The views of a scene show one set of named points, each view turned or mirrored, shifted and resized as a whole, with a little noise and some points left out.

Scene 1
View 1
q756: [  1   1   5  -2   4   2  -8  -2  -3   3  -9  -1  -1   0  -4  -5   2  -3
   3   3 -13   7  -3   1  -5  -4  -9   5   6   0  -5   9   7   5  -4  -1
   7  -2  -3   5  -8  -9   2   2  -6  -4  10  -2]
q828: [  4  -1   2   6   3  -3  -7   4  -3   2  -4   7  -4   2   2  -9   1 -13
  -3   6 -14   1  -8   0  -4   1 -10  10   9   2 -12  11   9   9   3   1
  14  -4  -6  11 -11 -11  -1 -10  -8  -7   5  -3]
q932: [  2   0   2  -6  -1  -3  -3  -5  -2   3 -13  -5   6   2  -3  -5   0  -4
   7  -1  -6   7  -4   1  -4   4  -3   3   9   0  -4  -2   5   4  -5  -2
   2   0  -1   3   0 -12   0   9  -4  -2  11  -2]
q271: [ 11  -2   0   6   0  -7  -3   8   3  -1  -1   0   1   0   3  -9 -11 -10
  -1   0 -14  -3  -8   2   0   4  -3  15   3   1 -10   2   4  11  -1   7
  14  -1  -2   1 -14 -19  -3 -10   2   2   6 -13]
q495: [  3  -3  -1  -9  -6  -6  -2  -5  -2   2 -14 -10  13   4   0  -6  -4  -2
   6  -4  -1   5  -3   5  -1  10   5   4   9  -1  -2 -11   2   1  -4  -3
   3   5   0  -2   5 -12  -1  11  -1   1  11  -3]
q800: [  1  -3   3  -8  -1   1  -8  -4  -3   1 -10 -10   7   3  -1  -5  -2   2
   1   0  -8   8   0   5  -2   0  -1   4   6  -1  -1   2   2   1  -4  -5
   8   4   0   0  -3  -8   3   7  -2   0  11  -2]
q492: [ 10   3   0   3  -1  -9   3   3   3   3  -9   1   4   0  -3  -6  -7 -13
   8  -2  -9   1  -9  -3  -3  10  -4   9   7   1 -10  -5   7  10  -5   7
   3  -3  -3   4  -5 -21  -6   0  -2   1   8 -10]
q92: [  2  -2   1   8   6  -1 -11   5  -5   3  -2   9  -8   2   5 -10   3 -15
  -7   9 -16   1  -8   1  -4  -3 -14  12   9   2 -14  17  10   9   5  -1
  18  -4  -8  14 -14  -7   2 -15 -10  -9   3   0]
q886: [ -7  -3   3  -6   2   3 -13  -7 -12   6 -13   2   0   5   0  -7  13  -6
  -3   8  -8  11  -3   3  -6  -3 -10   0  14   1  -7  13   9   0   3 -11
  10   0  -8  14  -1   1   5   4 -16 -13   8  12]
q419: [ 2 -4  0 -1 -1 -4 -7  1 -4  2 -7 -1  3  4  4 -9 -1 -8 -2  3 -8  3 -6  3
 -2  5 -3  8 10  0 -8  3  5  5  2 -3 12  1 -4  7 -4 -9  1 -3 -6 -4  6 -1]
q839: [  0  -1   4 -17  -2   3  -6 -11  -2   0 -15 -18  13   1  -6  -1  -2  11
   9  -4  -5  12   3   6  -2  -1   3  -2   5  -2   6  -5   0  -3 -12  -6
  -1   6   5  -9   4  -9   5  20   1   4  17  -2]
q905: [  7   9   3  -1   0  -9   7  -4   2   7 -17   2   3  -3 -10  -3   1 -12
  16  -2  -6   6  -8  -7  -8   9  -7   2   9   1  -7  -7  10   9 -10   6
  -8  -5  -3   5   1 -20  -7  11  -7  -1  12  -6]
q178: [  7   3   2   6   3  -6  -2   4   0   4  -6   6  -4  -1  -2  -7  -1 -14
   4   3 -14   1  -9  -4  -5   3 -11  10   8   1 -12   6   9  11  -2   6
   7  -5  -5   9 -11 -16  -4  -5  -6  -4   6  -6]
q346: [  4   1  -2  -1  -4 -11   2  -4  -5   8 -16   5   5   4  -1  -9   4 -17
   8   1  -2   5 -10  -3  -6  14  -5   4  16   1 -11  -7  10   6   1   0
   0  -2  -7  12   4 -14  -6   5 -11  -7   6   2]
q195: [  0   4   8  -6   6   8 -10  -5  -1   1 -10  -7  -2  -2  -8   0   2   5
   4   2 -16  10   0   1  -4 -12 -10   2   2   0   0  14   5   4 -10  -2
   4  -1   1  -1 -10  -8   6   7  -4  -1  14  -2]
q295: [ -1   6   5  -3   2  -2  -2  -9  -6   9 -18   4  -1  -1  -8  -4  11 -10
  11   4  -6  11  -5  -4 -10   2 -12  -1  14   1  -8   3  12   5  -5  -4
  -4  -5  -7  13   2  -8  -1  11 -15  -9  11   7]
q59: [  6  -3  -2  12   2  -8  -6   9  -3   2   0  10  -5   4   8 -13  -1 -20
  -6   7 -13  -3 -12   0  -3   6 -10  15  10   2 -17   9   9  12   7   4
  19  -3  -9  13 -13 -13  -3 -18  -8  -7   1  -5]
q237: [  5  -2   2 -14  -5  -2  -2  -6   2  -1 -14 -18  14   1  -4  -2  -8   8
   9  -7  -4   8   1   5   0   4   7   2   3  -2   4 -12  -2   0 -11  -2
  -1   6   6 -11   3 -15   1  17   5   8  15  -8]
q946: [  5   4   4  -4   1  -2  -2  -3   1   2 -11  -5   3  -1  -6  -3  -3  -2
   9  -1 -10   6  -3  -1  -4   0  -5   4   4   0  -3   0   5   6  -9   2
   1  -1   0  -1  -5 -15   0   7  -2   1  13  -7]
q529: [ -1  -6  -2 -10  -7  -5  -6  -6  -6   3 -14  -9  12   7   3  -7   0  -2
   2  -1   0   7  -2   6  -2   9   4   3  12   0  -3  -7   3  -2   0  -8
   6   5  -1   1   6  -7   1  10  -5  -2   9   3]
q434: [  7   1   2   7   4  -5  -3   4   0   3  -5   6  -4   0   0  -8  -1 -15
   1   4 -15   0  -9  -3  -5   2 -11  11   8   1 -12   8   9  11   0   5
  10  -4  -6  10 -13 -15  -3  -9  -6  -5   6  -6]
View 2
q756: [ 5  0  4  7  0  5  7 13 -4 -6  1  2 -1  0  1  1  5  0  4 11  7 -2  0 -2
 -5 12 -3 -1 -7  7 -3 11 -6  4  0 -4  3  0  5 -1 -6  1 -1  3  8 -2 -3  3]
q178: [ 5  2  9  6 -4  5 14 18 -3  0  0  1 -1 -7  9 -4  0  4  5 13 -2 -7 -2  0
 -7  9  7  2 -2  7 -3 14 -1  9  3 -4  2  0  4  0 -3  0  3  1  5 -4 -6  6]
q92: [ 10  -1   4   7   0   5  22  22  -2  -5  -5   1  -5   2  13  -6  -4  -1
   9  14   4 -11  -7   0  -8  14  -3   1  -7   5  -5  20   0  13   8  -3
   2   2   6  -4  -1   4   8   7   3   1  -5   7]
q905: [  0   3  12   4  -8   4  -4   7  -5  -1   9   6   3 -15   2  -2   6   5
  -3  10  -6  -2   9  -1  -2   3  13   0  -2   5   3   5  -3   1  -3  -5
   4  -1  -1   2  -2  -3  -5  -1  10  -6  -1   4]
q529: [  0  -5   8   1  -6  -1  -6  10   1  -7   3   2  -2   1   1   1   3 -10
   4   2   1   5  10  -7   4   7  -6  -2 -11   7  -5   2  -8   3   1  -7
  -2  -7  -2  -5  -4  10 -12   2   8   4  -1   6]
q946: [ 0  0  7  5 -3  6  2 11 -3 -2  4  0  1 -5 -3  3  8  2  3  9  2  1  4 -3
 -3  9  3  1 -4  9 -4  6 -6  2 -4 -4  1 -4  4  2 -8  0 -6 -2  7 -6 -5  3]
q932: [ 1 -2  8  4 -5  3 -2 10 -2 -4  4  2  0 -4  0  1  6 -3  2  7  1  1  7 -4
  0  7  0 -1 -7  8 -3  6 -6  3 -1 -5  1 -4  1 -1 -6  4 -7  0  9 -1 -2  4]
q800: [ 1 -3  5  4 -2  4  3 13  0 -5  1 -2 -2  2 -2  4  6 -5  7  5  6  2  3 -5
  0 11 -6  0 -8 10 -7  6 -8  4 -1 -5 -1 -6  4 -1 -9  6 -8 -1  7 -1 -5  5]
q828: [ 7  0  6  5 -2  4 16 20 -2 -3 -2  0 -3 -1 11 -4 -2 -1  8 12  1 -8 -4 -1
 -6 11  1  1 -5  6 -5 16 -2 11  6 -3  1 -1  4 -4 -1  4  4  4  4  0 -5  7]
q492: [ -1   2  13   3  -8   3   7  15  -1   2   2  -2   1 -11   6  -1   2   2
   4  10  -7  -4   3  -3  -3   5  12   3   0   8  -4   8  -2   7   1  -4
  -1  -5   1   1  -5   1  -4  -4   5  -5  -7   8]
q434: [ 5  1  8  6 -4  4 16 19 -2 -1 -1  0 -2 -5 10 -4 -1  2  6 13 -2 -8 -3  0
 -7 10  6  3 -2  6 -5 15 -1 10  5 -3  1  0  4 -1 -3  1  4  2  4 -3 -6  7]
q346: [  3  -1  12   2 -11  -1  -2  11  -1  -3   5   7   0 -10  10  -7  -1  -3
   0   8  -7  -4  10  -2   0   3   6  -1  -7   3   3   8  -2   6   5  -6
   1  -1  -4  -4   3   4  -4   5   9   1   0   7]
q195: [  5   0   1   8   4   8   6  10  -6  -8   3   1  -1   3  -7   6  12   2
   4  11  13   1  -2  -2  -6  15  -7  -1  -8  10  -4  11  -9  -1  -4  -3
   5  -1   8   2 -11  -1  -2   1   9  -5  -3  -1]
q839: [ -3  -4   6   4  -1   4 -11   4  -1  -8   7   0   1   1 -12  10  14  -5
   2   2   8  11  11  -7   3   9  -7  -2 -10  11  -6  -1 -12  -4  -8  -6
   0  -8   3   2 -13   5 -16  -3  11  -2  -3   1]
q419: [ 3 -3  7  3 -4  2  8 17  0 -4 -1  0 -3  0  7 -2 -1 -6  7  7  1 -3  2 -3
 -2 10 -3  0 -7  7 -6 10 -4  9  5 -5 -2 -4  2 -4 -3  7 -3  3  5  2 -4  7]
q271: [ -1   0  10   4  -4   5  17  22   1   3  -3  -8  -2  -4   7   1   0   0
  11  10  -3  -5  -4  -3  -4  10   7   5   1  10 -11  10  -3  12   3  -4
  -4  -7   5   1  -9   4  -3  -5   0  -5 -12   9]
q237: [ -7  -3   9   3  -5   4  -9   7   0  -3   7  -4   2  -2 -10   9  12  -5
   4   1   2  10  11  -8   4   7  -1   0  -5  12  -8  -3 -12  -2  -8  -6
  -3 -12   2   3 -14   5 -19  -7   8  -4  -6   4]
q886: [ 11  -4   1   6  -1   2   4  11  -4 -13   1   9  -5   6   5  -4   2  -7
   3  10  10  -4   3  -1  -2  12 -14  -5 -16   3   1  14  -6   4   6  -5
   4   4   2  -7   2   7   2  12  11   6   4   2]
q295: [  8   0   6   6  -5   3  -2   6  -7  -8   7  12  -1  -6   4  -5   5   1
  -3  12   2  -4   7   0  -3   7  -1  -4 -11   3   6  11  -4   0   1  -5
   7   4   0  -2   3  -1   1   9  13  -1   4   2]
View 3
q886: [  1   0 -13 -16  -5 -13   6   1 -22   6  -3  14  -3  -9   8   0   3  -3
  -8   9   0   0   7  -3 -23 -10   6   8  -6   1  -3  12 -17  -4 -11   4
  -8 -12  -1   6   1  16   4   3  -8 -18   5 -21]
q495: [  1  -9  -9 -15   2   3   2   4  -1   0   9   1   9   3   6   5   1  -9
  -5   4   1   3 -11   9   5  -6  -1   1  -6   2  -4   0   0  13  17   3
   2  -2  -4   3  -7   3  22   5   6  -1  14  -3]
q346: [ 13   7  -3 -15   4 -10  10   8  -5   3   7   4 -12  -3  15   5   6  -8
   1   9   1 -10  -8  -3  -1  -7   9   8  -4   5  -6  -4  -7  -1   8   2
   0 -15 -14  -6   2   8  16  16  -3  -1  11   3]
q237: [  2  -7 -14  -8   5  11   0   6   7  -1   8  -2  23   0  -3   9  -2  -6
 -11   0  -1   8  -9  10   4   1  -3  -4  -5   2   1   4  -1  18  25   5
   1   6   4   7 -11  -4  22  -2   7   3  16  -8]
q178: [ 16   3  -7 -11  15  -6   6  10  -4   6   9   8 -11   2   7  11   7   1
  -6   3   8 -14   6   1 -13  -2  15  14  10   2   6  -6 -11  -6  11  13
  -8  -3  -9  -6  -4   5 -10   7  -8  -2   7   3]
q419: [  3 -10  -9 -19   7  -5   1   3 -13   5   9  10  -5   5  10   4   4  -3
  -7   5   7  -4   1   9  -9  -8   8  10   4   1  -1  -2  -6   1   6   9
  -5  -3  -6  -1  -7  12   0   5  -2  -9   6  -3]
q59: [ 12 -10  -5 -22  17 -12   1   6 -17   8  13  13 -24  12  15   7   9   1
  -4   5  14 -17   9   8 -14 -10  19  20  15   2   2 -11  -8 -12   3  16
  -9  -4 -13  -9  -6  14 -20  10  -9 -11   2   7]
q92: [ 10  -6 -10 -19  12 -12   1   5 -21   9   7  16 -17   5  10   6   7   3
  -8   5  11 -13  15   5 -24  -8  17  18  13   0   5  -3 -15 -12  -2  15
 -13  -3  -6  -4  -5  15 -22   5 -11 -15   1  -3]
q800: [  1  -9 -13 -13   3   3   0   3  -6   3   6   6  11   1   1   5   1  -3
 -11   3   3   3   0   8  -9  -4   3   2  -1   1   1   4  -7   9  11   7
  -4   2   3   6  -9   5   8  -2   0  -6  10 -11]
q756: [  9   1 -13 -11   7  -3   4   7  -7   6   3   9   2  -3   1   8   3   0
 -10   3   4  -4   7   1 -16  -1   9   8   3   2   6   3 -14   0   6  11
  -8   0   0   2  -5   5  -3   0  -6  -7   8 -10]
q492: [ 16   1  -4 -12  16  -1   5  12   4   4  13   3  -6   5   8  13   6  -3
  -5   2   7 -12  -3   4  -1  -1  11   8   8   4   4 -10  -3   1  22  10
  -3  -2 -11  -6  -7   0   2  10  -3   5  10   9]
q195: [  8   3 -17  -5   7   3   2   7  -3   4   1   9  14  -6  -7  10   1   3
 -15  -2   3   2  10   0 -21   3   6   3   1   0  10   9 -17   4  10  11
 -10   5   8   8  -6   0  -3  -7  -7  -6   9 -18]
q434: [ 15  -1  -7 -15  16  -8   4   9  -8   6  10  10 -14   5   8  10   7   1
  -7   3   9 -15   7   3 -14  -4  16  14  11   2   6  -7 -11  -7   9  13
  -9  -3  -9  -6  -5   8 -14   8  -9  -5   5   2]
q932: [  7   0 -10 -12   4  -1   5   7  -2   2   6   4   6  -2   5   7   1  -5
  -7   4   1  -1  -3   2  -5  -3   4   3  -3   2   0   2  -7   7  13   6
  -2  -3  -3   2  -5   3  12   4  -1  -1  11  -6]
q271: [ 10 -12  -7 -17  19   0  -1   7  -4   5  15   7  -6  13   6  11   5   0
  -8   1  12 -10   4  12  -5  -3  13  12  15   1   5 -11  -2  -1  18  15
  -6   5  -7  -5 -12   5 -11   4  -2  -3   6   7]
q905: [ 21  16  -4  -5  10  -2  12  14  10   2   6   1  -1  -8   6  13   4  -5
  -2   4   0 -10  -6  -7  -1   2   8   4  -3   5   2  -3  -8   2  19   4
  -1  -9 -11  -4   2  -4  15  11  -4   9  14   4]
View 4
q295: [-14  -1   6   3 -33   8  -6 -12   5   2  -3   5  -1 -17  -5   9 -11  -6
   6  -4   2 -10  -4   8   9   5  -2   7  -5 -10  10  -5  -8  -8  13   9
  13   7  -1  -8   5  -2   5 -10  -3   5 -10  -7]
q886: [ -6   2   5  -3 -23  -9 -16  -8  -3   6  -4  -2  -5  -6   0   7  -9  -1
  13  -1  -6 -11   1  17  25   8   1  -5  -2  -9  14   0 -11 -15   7   2
   4   0  -8  -8   3  -8  -2 -13 -13   1  -9 -16]
q195: [  0   7   3  -5 -17   5  -1 -13  -6  -2  -8 -13   6   5  -3  13   0   4
  -3 -15 -13 -20   7   6   5   9  -2   1 -15 -10   1   3  -7 -10  16   0
   8  -6  -6   4  14  -1  -6   6  -1   3  -6   2]
q756: [ -3   3   5  -2 -15  -1  -4  -6   0  -2  -4  -4  -4  -1  -1   9  -5   4
   2  -9  -9 -13   2  14   3   6  -4   2 -13  -7   4  -1  -9  -9  14  -2
   7   0  -4  -3  11  -3  -4  -1  -3   5  -7   1]
q800: [ -3   7   8  -9 -13   0   2  -5  -2   0  -4  -2   3   5   4  15   1   2
  -1 -11 -10  -3   1  10   5   2   4   0  -6  -5  -8  -6 -14 -12  20  -7
   0   2   0   1   7  -6 -12   3  -9   4 -13   2]
q932: [ -9   2   8  -5 -19   4   3  -6   3  -1  -3   4   1  -5   3  14  -3  -1
   0 -10  -3  -3  -3   9   2   0   2   6  -7  -6  -5 -10 -14  -9  20  -2
   5   7   3  -2   6  -5  -7   0  -6   5 -12   3]
q495: [-10   4  12  -9 -17   3   8  -1   4   2  -1   9   3  -1   9  19   0  -4
  -3 -11  -2   8  -6   7   1  -5   8   5  -2  -2 -15 -17 -19 -11  25  -6
  -2  11   7  -1   2  -9 -14   1 -10   4 -18   5]
q492: [-10  -4   9  -1 -11   2   8   1  13  -9   0  10 -12  -7   1   7  -6   5
  -1  -8  -3  -2  -5  17 -18  -4  -9  14 -16  -1  -5 -11 -11  -2  22  -5
   7  12   7  -6  11  -1  -3   0   1   7 -10  16]
q529: [ -9   5  11  -9 -17  -3   2  -2   1   4  -1   8   1  -2   9  17  -1  -4
   3  -8  -5   7  -5  11  11  -3   9   1   1  -3 -10 -15 -20 -13  21  -6
  -3   9   4  -2   1 -11 -14  -3 -14   2 -18  -2]
q905: [-17  -3   8   2 -27  15   8  -8  12  -5  -1  11  -2 -17  -3  12  -8  -4
  -2  -9   4  -3  -7   5 -11  -3  -4  17 -12  -6  -2 -12  -9  -1  23   5
  14  14   8  -6   7   1   3  -2   4   8 -12  10]
q419: [ -4   1   9  -5  -9 -10  -3   3   4  -3  -1   5 -12   0   4   7  -6   5
   6  -4  -8  -2  -2  23   3   1  -3   2 -10  -2   1  -7 -13 -10  16  -8
   0   6   0  -6   7  -7  -8  -4  -9   3  -9   2]
q271: [ -1  -1   8  -4   4 -10   4   8  10 -12  -2   3 -18   6   3   3  -4  15
   0  -8 -12  -4   0  28 -18  -2 -12   8 -21   2  -3  -6 -11  -4  20 -14
   1   7   2  -5  15  -2  -9   4  -1   6  -5  19]
q434: [ -5  -4   6   1  -6  -8  -4   2   9  -9  -3   3 -19  -4  -3   0 -10  11
   5  -3  -8 -11  -1  28 -10   2 -14   8 -19  -2   9  -1  -6  -4  14  -6
   7   6   0  -9  13   0   0  -4   0   6  -3   8]
q828: [ -2  -3   6   0  -7 -12  -8   2   7  -6  -3   1 -20  -1  -1   0 -10  10
   8  -2  -8 -11   0  29  -3   4 -11   4 -17  -2  11   0  -7  -7  11  -6
   5   4  -3 -10  12  -2  -1  -6  -4   5  -4   4]
q946: [ -5   3   7  -3 -16   8   5  -8   3  -5  -4  -2   1  -2  -1  12  -2   2
  -4 -13  -6 -10   1   8  -6   2  -3   8 -14  -7  -4  -4 -10  -6  21  -1
   8   2   1   0  12  -1  -4   4   0   6  -9   9]
q59: [ -2  -6   7   2   1 -20 -10  10  12 -10  -1   7 -31  -2   0  -6 -13  15
  11   2  -9  -6  -2  40  -9   1 -17   5 -20   1  14  -2  -8  -5  11 -11
   3   8  -1 -15  12  -2  -1  -9  -4   5  -3   7]
q839: [ -6  11   9 -12 -21  13  10 -12  -6   3  -6  -3  19   4   7  26   6  -6
  -8 -19  -7  -2   0  -6   9   1  13   1  -1  -8 -20 -11 -18 -12  27  -2
   1   2   3   9   5  -8 -16   9  -8   4 -18   3]
q346: [-17  -5  11   0 -24   1   0  -1  13  -2   2  17 -11 -17   1   8 -11  -3
   7  -1   5   3  -9  16  -1  -3  -3  11  -6  -3   3 -14 -14  -6  18   1
   8  17   7 -11   2  -5   0 -12  -6   6 -14   0]
View 5
q59: [ -4  -2  15   2  -5 -19   3  10  -5  10  -7   6  11   2   0   0  -3  -1
  -4   5  11 -10   2   3 -18   0 -15  -2  13   2   4  -6   6 -12  -7  -9
   5  -3   3  -3  -8  -5   0   1  -2 -19  -2   0]
q839: [ -6  -4   0  -6   3  14  -6  -2   6  -4  -2   6  -5   9   0  -1  -7   8
   8  -5  10   1  11  -3   3   3   1   5  -5   6  -3  11   1   8   0   9
   0   5   0  -5   8   5 -10  -4   8  13  -5   4]
q800: [-5 -4  5 -5  0  2 -2  2  2  1 -5  6  0  6 -1  0 -7  6  5 -2 10 -2  7 -1
 -6  2 -5  2  4  4  2  5  2  2 -3  3  3  2  2 -5  2  4 -6 -2  5  1 -5  1]
q492: [ -7   4  12   2   0  -5  -2   9   1   6  -6   6  10   7   6  -1   3  -2
  -1   4  13 -10   3   0  -1   2  -7   2   2   4  -8   0   4 -10  -2  -2
   2   1   0  -3  -1  -6  -1  -3   4  -5   1   4]
q828: [ -4  -3  11   1  -4 -15   1   7  -2   6  -7   5   6   4   1   1  -4   2
  -1   3  12  -6   4   3 -12  -2 -13  -3  11   5   4  -4   5  -6  -6  -3
   8  -3   3  -5  -7  -2   0   1  -1 -13  -2   2]
q295: [ -1  -5   2   8  -4  -9  -5   1   5  -5   0   3  -9   8   0   2  -1   4
   1   2  15  -2  12   4   0  -6 -13  -3   1  10  -3   0   6   2  -4   3
   9  -1  -4  -6  -1 -13   0  -1  -1  -2   0   9]
q495: [-6 -2  5 -3  1  8 -3  1  2  0  1  7  2  7  0 -4 -3  2  1 -1  9 -5  9 -2
 -5  6 -4  6 -4  3 -4  6  3 -2 -1  2 -3  6 -1 -3  7 -3 -9 -4  6  3 -4  2]
q419: [ -4  -5   9  -1  -2  -6   1   4  -1   4  -3   6   3   4  -2  -1  -6   3
  -1   1  10  -5   7   1 -13   2 -10   1   6   3   4   0   5  -4  -5  -3
   2   1   2  -3  -1  -1  -5   0   1  -8  -4   0]
q271: [ -8   3  16  -4   0  -8   2  11  -3  11 -11   7  16   4   5  -1  -3  -1
   0   3  11  -9  -1  -1  -9   4  -6   2   9   2   0   0   3 -11  -4  -3
   3  -1   5  -3  -4   4  -1  -1   4 -10  -2  -1]
q529: [ -5  -6   3  -2  -1   5  -1  -1   2  -1   3   6  -2   6  -3  -3  -6   5
   0  -2   8  -3  11  -1 -10   4  -6   4  -2   2   0   6   4   1  -2   0
  -3   5   0  -3   6  -3 -10  -2   5   1  -5   2]
q195: [ -4  -3   5  -4   0  -4  -5   4   5   1 -11   4  -2   7   3   5  -7   9
   9  -2  15   2   5   1   1  -4  -5  -2   9   9   4   3   1   7  -4   8
  12  -2   4  -8  -4   8   0   0   3   2  -3   4]
q756: [-4 -3  7 -1 -2 -8 -2  4  2  1 -7  4  0  5  1  3 -5  6  4  0 13 -2  6  1
 -5 -3 -9 -2  8  7  3  0  3  1 -5  3  9 -2  2 -6 -4  1 -1  0  2 -3 -2  4]
q886: [  0 -12   1   3  -6 -10  -2  -2   2  -4   1   3 -11   4  -7   2  -8   9
   1  -2  11   1  12   4 -14  -5 -17  -4   7   7   9  -1   6   7  -7   1
  10  -1   0  -6  -2  -5  -4   2  -2  -6  -6   4]
q946: [-6  1  8 -2  1 -1 -4  5  4  2 -7  5  3  7  5  1 -2  3  5  1 14 -4  5  0
  2  0 -5  1  3  6 -4  3  2 -1 -2  5  5  1  1 -5  0  1 -2 -2  5  1 -1  5]
q92: [ -2  -5  12   1  -6 -20   2   7  -3   7  -8   4   5   2  -1   2  -6   4
  -1   3  12  -5   3   4 -17  -4 -16  -4  16   5   9  -5   5  -5  -8  -5
  10  -5   5  -5 -10  -1   1   3  -3 -17  -3   1]
q346: [ -3  -2   6   8  -3  -7  -3   3   2  -1   3   5   0   6   0  -2   1  -1
  -4   4  11  -8  10   2  -6   0 -12   0  -3   5  -7  -1   8  -7  -3  -3
   1   3  -4  -2   2 -16  -4  -2   0  -6   0   7]
q178: [ -5   1  12   3  -2 -14  -1   9   0   6  -8   5   8   5   4   2   0   0
   0   4  14  -8   3   3  -5  -2 -11  -2   9   6  -2  -3   5  -7  -5  -2
   7  -2   2  -5  -6  -4   2   0   0 -10   0   4]
q237: [-8  1  5 -8  4 14 -5  2  5  0 -4  8  3  8  3 -2 -4  5  7 -3 10 -3  8 -4
  3  6  3  7 -5  4 -6 10  0  1  1  7 -3  6  1 -4  8  6 -9 -5 10 11 -4  2]
q434: [ -4   0  13   2  -3 -16   0   9  -1   6  -8   5   8   4   3   2  -1   1
  -1   4  13  -8   2   3  -8  -1 -12  -2  10   6   1  -4   5  -8  -6  -3
   7  -3   3  -4  -6  -3   2   0   0 -11  -1   3]

In a view up to two points have been moved. Name them for each view, in the order of its rows, or write -.
view 1 | -
view 2 | q800
view 3 | q237, q271
view 4 | q946
view 5 | q839
